Points, in no order, along strands that fork, close into loops and pass close to each other.
In the rows, 128 means zero.
Points whose rows are less than 184 apart are linked; no others are. Some points are linked to none.
<231>: [147  93 152 115 162 118  92 116 136 134 135  52 110 186 150 128 170 119
 122  68 132 167 160 117  83 114 126  49  53 162 119 178 145 120 156 131
 127 222 168 141 122 127 185 144 132 110  61 121  78 144 115 147  76 157
 128 144 167  93 131]
<293>: [111 155 114 137 103 151 141 155 152 144 165 144 123  80  57 107 144 141
 119 135 130  86 114 129 146 123 112 138 151  83 181  97  89 161  89 158
  73  83 145 133 144 137  79 152 164 171 139 160 180  87 178  84 139 129
 143  99 104 154 154]
<190>: [ 84 201  85 172 134 150 149 112 119  55 122 168 135 144  80  86 121 134
 128 137 113  77 133 130 192 152 110 146 115 113  91  82  91 136 100 141
 121  58 105  94 112 149 168  95 143 104 107 169 152 179 171 119 115  87
 108 137 110 178 161]
<1081>: [120 125 101 154 144 170 118 140  94 136 133 140 132  92  82 149 142 168
 169  90 123 113  98 145 173 164 100 177 184 126 157  60 119  81 128 144
 129 121 135 164 169 125 118  95 122 120 152 177 112  95 117  91 152 115
 160 155 110 156 154]
<913>: [118 131 107 141 131 105 123 142 151 137 135 114 156 104 138 138  82 115
  79 171 121 163 108 109 169 118 176 161  96 144  87 124 101 105  78 106
 142  62  72 135  97 112 130 124  96 141 106  98 148 192 122 184 152 158
  48  70 123 124 108]
<71>: [139 124 115 165 178 131  90 161 140 173  84 112 160 146 145 173  74 105
 120 140 105 187 104 102 108  79 132 105  63 173  43 127 124  97 164 134
 170 134  68 134 109 131 168 132  89 151  65 103 113 205  88 205 109 133
 105 138 163 128  82]
<61>: [103 131 118 117 138 146 154 146 116 140 110 164 138 116 111 146 147 155
 122 152 128  86  84 139 193 143 121 201 177 120 122  89 139  57 136 141
 132  53 107 185 174 132 101 124 122  90 145 133 105 177 125 115 133 120
 100 111 118 169 173]
<1041>: [114 188  92 102 135 173 190 117 124  72  93  84 170 135 121 115 128 182
 139 136  83  81 163  83 123  71  73 138 124 116  72 109 113 190 116 139
 170  63 103 126  89 135 112 134 117 171 107 128 140  86 132  78 181 127
 137 184  89 141 143]
<583>: [136 112 116 100 106 100 113 170 168 145 164  97 127  98 125 122 134 103
  90 133 122 127 123 133 151 126 153 126 121 114 158 162 100 159 102 136
 107 128 117 129 108 108 122 165 151 171 118 104 164 128 154 173 139 172
  82  60 125  97 114]
<615>: [101 138 116 124  99 148 147  67 103  83 130 163  82 135 115  96 166 139
 151 105 139  94 151 135 160 194 114 144 165 105 148  98 148 122  88 123
 116  99 154 118 133 117 144  81 133  92 155 182 108 122 144  92 112  86
 144 158 108 169 162]
<334>: [133 123 130 200 176 144  76 119 112 152 162  58 163 121  95 134 112 125
 124  86 119 170 116 132 116  97 110  91  73 152  98 116  94 109 147 137
 123 154 141 135 138 174 142 128  86 117  42 170 136 128 132 133  95 157
 137 141 137 115 135]
<1043>: [134  71 148 117  88  81 115  94 171 131 199 106  91  76 127  92 181  95
 101 170 145 159 167 115 137 164 182  91 145 131 213 116  98 137 102 102
  62 164 153 123  95 101 124 112 146 131 151  90 128 100 143 132 115 161
  86  85 123  85 108]
<296>: [123 137 112  83  79 141 128 165 172 136 159 157 126 113  65  99 181 132
 123 166 121  95 120 146 147 117 113 135 172 101 203  99 110 152 138 138
  71 117 170 149 157 120  82 158 189 160 158 143 134  93 167  74 138 117
 138  99 131 139 163]
<380>: [113 151 161  99  95 119 162  69 136  54 122 140 101 194 123  84 176 147
 122 186 137 103 184 109  83 128 122 126 107 106 130 109 151 163 177 102
 121 118 176 138 146 128 107 111 131  45 146 132  94 139 141  56 133  75
 137 183 126 143 176]
<286>: [138 103 126 120 116 123 137 114 141 127 150  50 116  96 139 116 133 147
 111 111 119 144 150 103 101  98 128 122 127 116 148 150 120 177 118 116
 118 135 143 147 110 127 100 130 113 154 119 110 133  71 129 107 150 180
 109 134 102  87 121]
<307>: [114 115 150  74  75 101 156  67 130 116 126 148  96 127 169  98 152 152
 117 181 147 114 153 111 121 150 156 168 172  91 141 118 167 125 126 114
 146  71 141 147 149  92  94  98 107  68 197  95  70 130 105 103 141 111
 100 145 107 128 150]
<1076>: [ 99 160 131 161 139 130 121  79 100  53 116 155 131 189 124  98 149 133
 126 170 124 131 142 128 141 140 125 138 107 140  74  80 133 102 135 100
 156 117 141 135 133 134 167  80 101  52 106 161 109 189 125 111 120  76
 135 178 129 162 163]
<392>: [123 117  78 189 188 156 108 179 108 148  87 146 170 120 103 188  96 145
 142 145  75 162  65 108 173  94 118 157 120 182  61  58 102  43 135 143
 168  94  60 144 124 118 141 102  78 141  94 139  96 196  89 174 148 123
 120 132 141 162 115]
<60>: [121 151  84 176 131 124 118 154 115  77 124 201 111 117  96 115  86 108
 153 157 113 118 126 157 197 189 136 126 131 150 131  77  98 108  63 105
 136 127  91  64  80 106 167  64 169 154 150 150 168 139 137 161 158  86
 146 113 123 163 105]
<240>: [125  71  88  98 135 123 111 117 130 158 120 103  95  87 157 154 148 121
 126  77 105 144 134 118 197 178 149 110 148 154 141 129 142  73  61 132
 132 126 111 153 101  72 188  86 141 144 122 107  79 155 105 187 119 159
  77  93 121 122 113]
<349>: [131 112 117 112 120 139 158  87 120 123 108 106 121 105 153 129 128 168
 141 104 126 110 149 102 120 136 124 150 142 101 120 141 147 149 111 126
 165 102 129 137 108 115 102 118 100 129 148 109 115  96 102 114 146 144
 118 162  92 124 128]
<469>: [158  94 140 138 121 125 134 149 129 117 142 132 116  90 130 134 129 137
 152 162 131 145 130 118 112 140 109 134 147 146 174 122 120 155 159 102
 131 178 135 140 107 117  80 116 141 169 161 116 134  34  89  94 172 118
 182 150 111  94 102]
<116>: [159  93 126  89 136 110 128 142 146 130 121  96  97 130 180 140 138 119
 139 129 130 152 159 105 103 122 111  85 112 159 144 184 147 161 155 103
 158 201 139 131  88 110 132 128 132 168 135  81 110  75  85 138 140 125
 120 141 143  77  83]
<93>: [149 130 167 166 159 126 108 171 101 187 113 153 154 130 118 165  98 120
 136 108 157 154  74 171  77 116 131 141 129 137 120 149 135  93 190 154
 131 176 138 127 181 168  95 158 118 124 120 139 150 125 103 123 121 127
 188 131 163 111 125]
<350>: [144  76 140  92 130 109 108 138 148 161 127 138 110 108 172 138 121  99
 121 130 145 163 125 138 123 141 157 115 133 153 142 168 144  97 155 105
 148 180 124 131 126 102 124 130 135 148 153  81  88 131  81 161 129 150
 115  97 139  88  92]
<1047>: [115 191 162 144 111 142 144  99 120 116 136 172 119 163  81 103 161 144
 137 125 165  90 115 153 102 127 108 143 130  79 134  97 126 126 141 165
  72  98 177 110 187 179 115 151 140  77 119 182 155 141 191  60 103  90
 162 149 130 176 186]
<1010>: [142 135 126 188 158 134 136 123  97 156  96 161 136 120 164 159  53 124
 141 135 131 160 100 142 131 154 146 130 126 156  84 141 128 101  99 116
 166 136  87  80  83 142 145 105 100 161 126 116 164 141 111 175 139 117
 150 138 137 134  70]
<517>: [114 108 133 128 131 131 131 107 133 161 144 114 142  72 129 133 132 157
 107 139 128 142  95 107 140 133 153 183 176 121 138  92 129  74 132 138
 130  73 125 199 171 111  76 121  86  92 140 132 100 147 103 121 138 162
  90 110 105 131 146]
<1029>: [100 164  94 161 149 154 143 119 125 119 146  63 186  99  91 126  93 141
 116 101 102 121 125 107 135  95 117 144 106  90  97  96  83 174  90 160
 132  72 116 126 124 170 122 142  93 144  72 160 182 121 164 123 135 169
 123 132  81 139 145]
<118>: [157  96 128 127 131 138 112 147 141 156 167  65 139  98 107 135 138 141
 145  74 127 135 115 122 101  97 100  97 121 133 166 140 108 165 137 135
 117 175 158 151 130 140  90 155 132 185 100 131 157  52 130 115 131 171
 152 124 125  86 115]
<1062>: [145 113 153 133 115  91  95 182 166 128 174 188 101 114 101 114 128  64
 128 190 143 139 103 165 156 140 155 105 125 155 203 131  98 117 124 104
  83 192 130  95 131 125 128 130 194 160 163 117 161 130 155 135 131 108
 146  61 166 101  96]
<1055>: [133 117 116 120 112 137 121 131 128  92 136 131 121 127 111 119 153 152
 137 156 124 124 144 132 116 120 105 136 149 141 151  97 138 130 184 112
 132 150 163 171 150 113  95 122 151 132 144 146 100  84 105  73 155 108
 153 164 122 115 144]
<981>: [ 94 134 107 190 135 155 125  91  92  99 151 173 115 119  89 108 130 137
 148 114 124 124 115 131 182 187 124 164 163 122 134  43 114  72  88 133
 119 112 125 131 150 137 145  66 104  90 135 204 114 142 150 102 119  98
 149 154 108 185 152]
<872>: [133 135 104 157 111 132 140  98 108  95 129 172 100  99 145 121  98 109
 142 116 137 116 142 123 172 189 142 127 143 124 131 115 123 131  41 115
 132 123 102  78  69  99 160  73 130 138 156 135 156 107 123 148 138 112
 121 134 102 144  91]
<832>: [137 120  96 214 164 147 122 103  90  94 139 119 159  88 117 142  92 160
 144 137  97 175 104  96 139 157 132 153 149 159 102  39 116  94 119 126
 153 135 110 141 107 114 132  53  62 126 125 162 110 101  69 108 173 135
 165 181  94 135 135]
<30>: [132 141 123 113 119 120  96 166 146  88 141 137 117 174  93 106 145 103
 131 155 114 129 142 151 142 107  95  94  80 159 136 125 124 146 162  97
 114 174 149 128 140 130 149 137 179 141 105 130 129 142 136 118 120  87
 149 120 170 130 143]
<495>: [143 117 142 152 136 108 121 150 148 152 151  82 156  73 134 149  75 130
  96 180 133 166 102 103 100  82 161 167 112 124 116 138 100 150 119 111
 144  95  98 148 113 145  59 147  95 158 123 104 168 114  97 140 183 155
 110 101 111  90  98]
<250>: [131 114 122 131 170 123  94 139 149 151  81  96 124 179 168 154 124 102
 129  89 103 163 146 109 115 106 114  61  63 178  63 161 147  83 149 140
 162 172  98 122  98 121 206 135 117 136  74 104  77 197  96 199  86 134
 103 139 171 125 116]
<942>: [121 132 128  46  93 123 149 146 152 174 149  82 127 139 154 128 162 125
 113  61 115  73 151 120 125 128 133 130 145  58 158 203 135 175  99 174
  82 110 129 129 128 117 130 201 157 132 148 109 133 137 172 160  92 168
  86  72 122 111 137]
<680>: [107 145 116 135 135 112 100 107 135  45 131 130 113 193 122  96 166 125
 118 148 115 126 160 126 144 124 103  96  76 158  94 103 145 117 147  94
 124 153 149 131 129 115 177 104 136  85  87 152  97 184 141 122 103  83
 125 152 150 142 164]
<659>: [146 103 121  54 132 136 128 151 148 129 117  66 113 166 167 140 160 133
 135  84  96 131 170  88 101 103  93  71  78 159 135 202 142 172 164 123
 152 180 131 153  99  99 162 158 142 171 102  86  81  95 105 151 123 147
 107 125 143  79 113]
<850>: [138  82 142 150 153 113  84 154 125 200 134 137 139 108 140 157 115 109
 122 136 144 183  96 151 105 134 153 140 134 156 137 134 139  66 167 125
 143 183 128 157 161 128 115 134 108 132 136 109 113 130  84 148 132 145
 153 108 150 104  97]
<374>: [142 116 128 105 134 111 116 169 166 182 140  74 160  97 145 151  92 123
  92 125 136 155 100 123 109  85 155 140 100 118 117 182 104 151 128 134
 139 113  96 142 136 148  94 193 114 163 114  97 164 131 136 154 136 170
  83  79 132  90  98]
<1070>: [145 113 144  57 130 110 113 124 149 139 144  56 116 184 155 137 191 113
 115  59 125 138 174 107  94 121 122  73  73 130 144 204 136 155 149 136
 113 196 155 133 116 112 176 189 144 115  84 108  90 135 135 148  89 159
 111  89 160  70 142]
<523>: [157 102 131 133 141 122 126 174 131 166 152 120 146  62 119 163 104 129
 125 162 129 153  89 132 116 123 130 149 150 137 158 129 114 131 136 129
 142 136 111 148 110 120  55 134 126 197 161  99 156  55  99 107 186 149
 153 110 117  92  87]
<413>: [ 82 196  98 107  93 142 173  99 137  50 135 106 128 154 113  73 157 162
 100 152  89  74 171  78 139 110 110 135 132  86 118  98 117 202 101 135
 103  56 127 144 109 125 137 124 133 104 115 151 136 132 175  80 146 122
 106 153  86 168 183]
<898>: [128 125 157 154 140 121 134  83  88 184 111 148 133 120 182 148  85 119
 115  83 153 155  97 160 118 147 170 149 144 123  99 170 167  76  95 149
 137 121 117 116 132 150 151 121  83  86 129 118 132 173 128 174  94 155
 113 129 132 141 113]
<172>: [153  82  87 181 176 147 100 172 107 173  85 132 139  84 131 195  92 147
 157 122  86 189  77  92 141 124 110 138 136 188  81  93 130  52 152 149
 167 139  74 155 105 104 133  96  78 163 121 124  78 145  45 183 165 140
 141 164 147 137  97]
<473>: [113 178 113  54 131 150 162 180 128 129  81 144 158 150 112 138 163 162
 135 141 128  55 114 137 176  90  88 181 156 120 108 119 152  92 156 162
 135  53 119 171 178 124 112 163 160 110 130 126  95 168 153 106 125 115
  86 106 142 164 184]
<340>: [134 132 164  99 108  95 153  87 118 102 105 182  90 174 183 116 118 103
 130 149 162 118 167 148  99 156 159 122 114 129 117 165 168 137 131 103
 140 134 136  87 100 120 138  98 126  84 170 102 114 148 112 142 117  87
 122 139 130 131 114]
<181>: [158  99 170 117  92  85 131 132 180 121 175 163  91 100 135  94 136  66
 118 179 166 145 142 143 128 155 164  92 135 130 202 154 113 160 108 101
  67 170 130  89  99 112 126 131 188 145 165  88 167 101 143 142 119 117
 116  65 139  94  74]
<1014>: [108 107 101 179 138 158 114  78 106  84 166  88 134  94 110 110 148 170
 129 126 114 161 134  89 125 137 119 151 147 141 142  23 119 105 130 117
 138 125 155 184 133 116 121  73  72 103 106 188  99 102  98  79 154 134
 150 174 102 141 166]
<840>: [117 130 110 193 161 145  67 130 113 123 163  88 154 132  66 129 132 139
 139  70 105 151 109 138 155 112 102  95  97 147 116  84  89  92 123 141
 109 149 153 141 162 159 172 133 101 109  49 195 128 167 181 134  76 134
 138 118 130 149 155]
<868>: [106 192 134 106  71 123 168  80 151  35 143 146  97 183 120  65 173 139
 106 174 128  92 193  98 127 130 124 105 105  90 130 105 139 211 113 111
  96  84 146  99 110 123 140 120 132  73 144 143 128 143 180  83 114  78
 111 148 115 164 177]
<158>: [137 133 167  47  99 120 161 119 137 150  91 135 123 159 172 130 151 143
 147 134 146  80 167 135  77 106 131 128 156  91 138 199 172 189 169 136
 134 120 159 129 153 126  81 171 153 121 173  88 107  87 130  97 133 112
 134 138 127  98 127]
<467>: [147 102 110 170 181 146 101 188 100 171  75 176 123 115 135 198  91 134
 180  99 106 154  82 135 134 136 113 136 159 175 104 115 142  46 147 142
 164 172  85 135 119 115 152 109 116 165 140 139  93 131  73 167 139 110
 183 165 152 151  91]
<992>: [111 168  66 126 132 164 171 110 126  90 120  61 173 110 121 127 111 169
 113 126  86  96 145  66 148  93  95 149 126 106  72  89  90 181  93 124
 164  52  89 136  90 130 111 126  92 161 103 131 151 113 128 125 175 159
  90 150  81 144 143]
<660>: [111 130 109  74  78 113 122 156 178 138 177  95 126 137  69  83 196 134
  89 150  92 114 130 128 125  75 127 117 141  87 186 135 109 166 158 148
  57 112 170 174 179 117 118 196 171 132 136 116 128 123 188  97 115 154
  93  74 133 131 159]
<585>: [116 164  97 145 110 164 158 129 129 125 137 150 138  89  88 115 114 143
 136  82 133  71 123 129 163 139 110 140 149  74 145 109  89 166  67 158
 100  76 123  89 121 150 113 136 154 160 137 158 197 100 194 120 135 135
 134 124  99 160 132]
<207>: [142 116 123 186 147 120 125 102  88 119 100 172 110 118 175 151  64 101
 148 118 122 151 131 148 137 184 150 104 139 157 101 132 152  96  64 102
 159 172  83  65  56 123 182  69 122 149 159 127 145 119 106 175 133 113
 151 168 129 136  65]
<729>: [133 130 102 170 159 169 130 128  75 156 120 140 161  64 101 163  99 170
 183  66 137 100  91 142 151 157 107 168 180 118 132  88 122  98  94 151
 137 117 119 131 136 147  98 104 116 165 132 181 148  82 119  89 151 140
 175 160  96 151 131]
<982>: [105 138 178 120  95 100 156  53 127  85 124 139 108 170 157  85 148 157
  96 195 160 124 166 104  72 119 171 140 142 100 123 119 159 151 151 103
 143  80 163 143 135 122  88 107  93  30 162 113 100 133 113  82 129  83
 118 174 105 132 146]
<42>: [134 174 144  99 123 118 155 167 143 124  89 125 160 136 152 144  83 129
 110 201 144 115 127 116  84  76 129 146 103 122  79 172 127 188 156 112
 179  86  93 111  98 146  93 166 130 169 145  78 164 119 106 120 180 112
 117 120 131 114  99]
<38>: [135 147 146 126  89 121 139  84 104  68 130 177  69 147 119  91 152 118
 155 136 157  98 159 148 119 174 112 101 130 107 155 120 139 164 112 108
 111 148 155  77 111 132 146  95 150  98 154 153 123  83 148  90 107  88
 174 175 115 145 137]
<641>: [115 128 153  73  95 103 121 142 149 120 114 195 106 159 127 105 174 108
 117 170 154 102 125 168 129 134 140 140 140 115 155 141 155 121 163 115
 103 124 162 141 169 104 107 137 161 101 179 109  97 159 131 115 123 100
 121 101 154 120 149]
<794>: [117 104 140  70 100 108 128 102 140 177 158  70 110 114 173 118 157 116
 101  72 135 120 157 112 124 147 181 128 129  76 147 191 137 142  91 165
  85 111 137 131 139 105 142 175 125  94 130 118 113 148 148 166  88 190
  63  79 120 102 140]
<512>: [122 148 102 182 147 170 138 106  91 103 126 138 144 103  94 129  95 154
 170  80 130  93 123 139 162 149  83 128 139 112 122  84  99 139  89 147
 128 107 122  80 102 162 142 105 137 161 112 176 162  86 161  96 131 122
 173 169 103 154 126]
<568>: [116  86 146  86  82 108 157  68 161 133 168 107  96  95 148  86 174 141
 101 152 137 126 160  99 127 142 163 142 187  90 182 126 132 155 100 123
  99  75 167 165 139 105  85 108 114  88 193 115  92  95 123 103 130 149
  88 131  92 108 133]
<690>: [116 175 107 103 106 146 158 122 132  42 127  56 154 161 118  95 151 172
 105 162  62  97 189  75 105  63  88 114 116 120 103 109 116 230 134 127
 135  98 138 147  88 112 119 140 139 138 102 143 127  94 146  75 156 124
 114 158  94 135 160]
<444>: [143  83 110 167 144 130 107 110  99 149 122 106 135  73 168 165 109 155
 132 128 116 195 110  94 131 141 141 150 151 168 110  94 141  76 131 120
 173 139  93 169 107  90 119  69  52 150 140 123  81 114  42 145 177 157
 149 164 119 117 111]
<365>: [ 90 209 116 160 130 164 150 103 101  91 125 167 142 152  70 106 139 143
 131 112 150  70 126 146 151 141  96 147 126  91 106  77 113 131 118 156
 109  68 139  96 153 180 148 125 136 102 100 187 159 155 198  79 103  94
 147 144 112 192 174]
<355>: [134  78 115 103 130 112 123 112 134 177 146  66 112  97 182 143 140 111
 109  66 130 140 141 108 144 150 163 115 127 134 141 173 138 110  82 138
 126 132 114 166 108  85 170 128 109 131 113 102  95 146 118 184 107 189
  72  91 115  95 121]
<734>: [123 154 108  96 127 145 158 129 121 128  86 122 133 142 135 131 131 151
 142 102 124  89 129 133 143 129 105 143 126 119  91 144 143 137 119 141
 159 105 121 126 135 134 147 131 130 134 130 131 126 127 141 130 129 131
 121 154 115 145 138]
<739>: [125 144 157 143 139 128 143 109  96 194 110 139 141 122 145 141  91 113
 129  61 163 117  97 164 117 140 161 129 135  92 108 191 136 132  88 166
 126 106 119  78 135 162 142 156 116 118 117 125 175 157 167 162  84 155
 127 113 120 128 117]
<934>: [116 140 125  33  94 122 160 160 160 128  96 156 122 155 130 114 194 146
 136 172 114  69 138 143 152 107 118 158 169 110 140 148 176 120 176 135
 123  78 144 166 173 103 104 153 171 115 178 103  73 141 133  99 133 100
  97 113 149 134 177]
<375>: [124 116 168 121 114  94 128 106 122 142 126 228  84 137 160 113 114  73
 120 150 174 148 124 183 132 171 180 138 155 123 149 152 166  95 106 116
 108 131 125  85 135 117 133 104 144  93 178 111 136 171 127 163 104  98
 129  92 148 145  92]
<211>: [138 120 163  78 100  99 116 167 186 142 163 109 139 147  95  99 175 122
 102 181 113 145 127 129  82  71 136 106 134 116 175 157 116 181 205 123
  84 153 174 157 169 128  88 188 173 131 136  92 134 103 159  97 121 140
 109  88 165  98 140]
<362>: [143 139 125 205 176 129 108 123  96 156 102 126 173 130 149 176  48 110
 125 136 104 192  91 118 110 110 144 128  82 176  50 126 115  91 120 129
 165 127  74 108  94 155 157 114  75 148  91 120 151 170  95 180 133 128
 145 155 144 132  65]
<1044>: [125 134 143  37  90 113 171 145 175 151 127 108 134 149 154 116 162 136
 105 129 127  74 157 123 107  93 144 139 159  80 157 196 138 185 152 161
  98 101 140 144 148 119  99 196 161 136 163  87 118 125 160 127 112 143
  85  81 129 102 146]
<1024>: [134  89 123 104  96 116 130  81 164 122 186 116  82  81 142  92 177 115
 123 129 137 132 163 108 162 173 164 118 167 111 200 113 130 136  68 111
  87 122 157 139 115  84 122 100 143 123 171 121 113  91 123 125 131 164
  92 103  93 111 127]
<284>: [113 126 117 129 139 150 121 105 120 125 137 105 135 135 107 116 154 142
 140  66 116 110 126 138 134 131 105 123 108 115 119 121 126 118 113 140
 133 125 160 142 158 140 156 131 121 100  94 161 120 151 154 125  81 137
 141 152 124 142 169]
<720>: [144 120 171 147  98 105 125 113 131  66 132 180  89 180 108  91 149 105
 152 173 157 123 153 152 104 143 120  95 113 149 163 117 123 158 169  75
  83 213 162  99 127 145 121 112 163  97 135 132 136  88 142  75 108  64
 193 163 154 120 135]
<887>: [135 141 155 117 134 118 137 146 109 184  96 145 131 150 165 157  72  90
 121  69 160 104 122 161 111 134 130 114 105 100 117 217 139 157 103 146
 125 144  88  55 116 153 149 173 155 153 125 101 181 155 158 181  86 166
 122  83 144 116 103]
<978>: [115 146  89 127 134 126 132 147 140  97 116 124 160 125 132 139  96 129
 109 185 101 128 115 114 173 108 127 160 110 142  76  97 106 128 105 102
 167  75  80 138 113 105 138 108 102 138 110 106 125 161 103 152 172 122
  81 111 115 139 132]
<119>: [134 109 153  95 130 100 120 163 111 173  84 209  85 151 158 147 122  82
 150 111 149 129 121 198 146 170 145 135 159 157 148 176 179  66 123 119
 134 168 111 101 151 103 166 111 172 120 177 105 111 174 117 189 104 108
 137  84 153 147  95]
<285>: [131 137 135 133  99 104 113 123 153  95 150 136 119 126 120 104 146 115
 105 173 130 132 133 134 129 121 140 130 122 126 143 108 130 136 148 107
 113 133 139 140 144 113 106 124 134 109 131 134 138 139 125 110 139 114
 132 126 128 123 145]
<484>: [136 157 178 146 140 127 128 130  92 142  90 173 117 187 154 130 103  93
 157 103 172 132 120 183  81 137 124 108 109 127 116 167 166 105 163 124
 132 177 152  71 140 175 155 139 134  89 122 139 154 157 140 146  87  99
 185 145 167 145 127]
<368>: [119 171 174 137 125 130 135 106 112 128 117 167 121 180  98 110 140 107
 138 108 175 100 128 176  85 122 120 129 111 113 133 143 141 132 164 145
 102 140 179  87 179 180 121 165 148  77 119 157 156 136 170 103  82  91
 178 134 145 153 161]
<234>: [122 116 134 122 144 106  94 119 142 110 130  76 147 183 148 124 140 110
  96 127 122 168 159 101  96  85 129  82  44 171  78 158 137 141 170 119
 140 171 125 133 110 119 179 142 120  98  62 112 101 182 111 165  95 130
  96 143 163 106 134]
<427>: [140 156 148 154 177 156 124 197  98 185  84 162 179 150 101 192  84 127
 154 111 149 120  74 158 101  98  99 148 112 133 105 138 115 105 190 164
 154 140 114 114 167 185 103 176 133 167 121 150 162 130 123 110 132 129
 179 123 151 148 124]
<733>: [154  96 135 150 158 131 101 165  95 179  83 179 107 128 149 182  95  98
 164  79 121 155  83 172 134 177 142 117 162 166 125 155 164  37 112 131
 145 194 114 107 134 122 173 107 145 145 148 118 117 149  96 190 119 126
 162 126 158 152  86]
<1092>: [116 113  69 136 151 151 121 183 144 104 101 136 154 121 111 162 106 130
 133 193  63 139  94 100 197  93 108 141 109 186  79  67  98  79 112 116
 172  74  51 154 109  82 148  90 114 156 108 114  98 189  77 185 166 121
  82 109 141 153 128]
<1000>: [159 123 189 146 146 113 133 103 103 134 103 146 129 170 168 136  87  89
 126 111 174 146 134 144  52 135 134  98  97 135 105 175 157 147 161 111
 150 190 148  86 130 172 125 154 122 103 110 109 155 118 124 123  92 114
 159 156 157 106  90]
<451>: [146 131 133 102 147 128 128 171 143 172 117  88 155 136 136 159  91 117
 107  85 134 122 123 125  89  92 109 100  93 119 120 199 124 163 143 153
 141 149 114 103 122 157 127 193 141 175 108  99 176 112 138 160 118 165
 126  97 139  98  99]
<268>: [102 177  77 192 162 145 118 156 111  82 108 177 137 140  84 122  87 116
 153 123 121  98 112 161 190 161 110 125 116 141 105  72  76 120  86 121
 125  87  95  65 110 146 171 100 147 136 118 169 182 169 172 145 138  92
 131 114 135 175 131]
<792>: [104  99 110 145 110 147 104 101 121 103 180  88 132  71 105 112 145 159
 105 162 122 162 117  86 158 138 141 163 165 130 157  49 108 112 119 116
 125  96 135 185 152 104  93  89  91 113 142 156 116 101 105 101 160 157
 117 142  96 130 156]
<494>: [157 105 193 175 146 114 121 130 115 171 152 115 147 117 125 140  92 118
 135 105 174 167  97 151  50 114 141 105 115 127 144 162 129 137 166 121
 100 211 158 116 147 184  93 166 125 116  99 134 173  80 131 107 116 137
 178 143 142  94  99]
<513>: [145 123 157  72 105 120 151 109 114 117  80 156  93 162 170 122 137 123
 159 132 148 100 183 135  93 137 117 121 145 118 144 181 183 163 153 104
 164 149 156 104 120 124 119 127 144 125 177  96  96  87 105 103 135  89
 150 161 120 104 116]
<997>: [154  94 146 105 110 107 114 184 171 147 166 136 130 134 105 123 158 109
 132 188 133 148 101 145 101 110 124 120 148 136 191 145 116 145 205 117
 107 185 166 143 161 136  83 165 172 165 161  92 128  83 126  98 134 134
 151  84 167  85 116]
<1035>: [157  92 126 182 174 148  90 134 103 179 160  63 150  91 116 167 103 138
 138  57 118 177 100 119 107 109 107  91 111 147 125 127 109 102 126 145
 134 179 132 147 137 149 132 145  92 169  63 154 137  88 116 138 124 173
 161 144 134 102 108]

A piece is all that can be reached along the links. How many separate loops has the piece of each point below (a circle has one, a figure eight two, a Y none), and how many tips (points with one link)?
<240> -> loops 0, tips 5
<868> -> loops 0, tips 2
<116> -> loops 1, tips 1
<734> -> loops 1, tips 0
<296> -> loops 0, tips 2

A fork is a point with three links, a tip a point with one. Leave the first point through the second and follow the links. Name the first fork or tip that comes.
<375>, <340> -> <240>
<1024>, <568> -> <1029>
<1041>, <690> -> <1062>
<172>, <444> -> <285>
<1047>, <365> -> <93>
<38>, <615> -> <997>
<997>, <211> -> <720>

A tip is a point with one link. Name the tips that can be reached along the links from each point below, in the order of the rows.
<190> -> <427>
<1041> -> <1029>, <1062>
<375> -> <913>, <583>, <1076>, <240>, <898>
<296> -> <720>, <997>

Name the points in between on the shortest way along the links from the first point to the second, in order.
<268>, <231> -> <60> <872> <207> <1010> <362> <71> <250> <234>
<887>, <1014> -> <451> <374> <495> <523> <469> <1055> <285> <641> <934> <473> <61> <517> <792>
<172>, <1044> -> <467> <733> <119> <375> <340> <513> <158>
<307>, <1029> -> <982> <380> <868> <413> <690> <1041> <992>
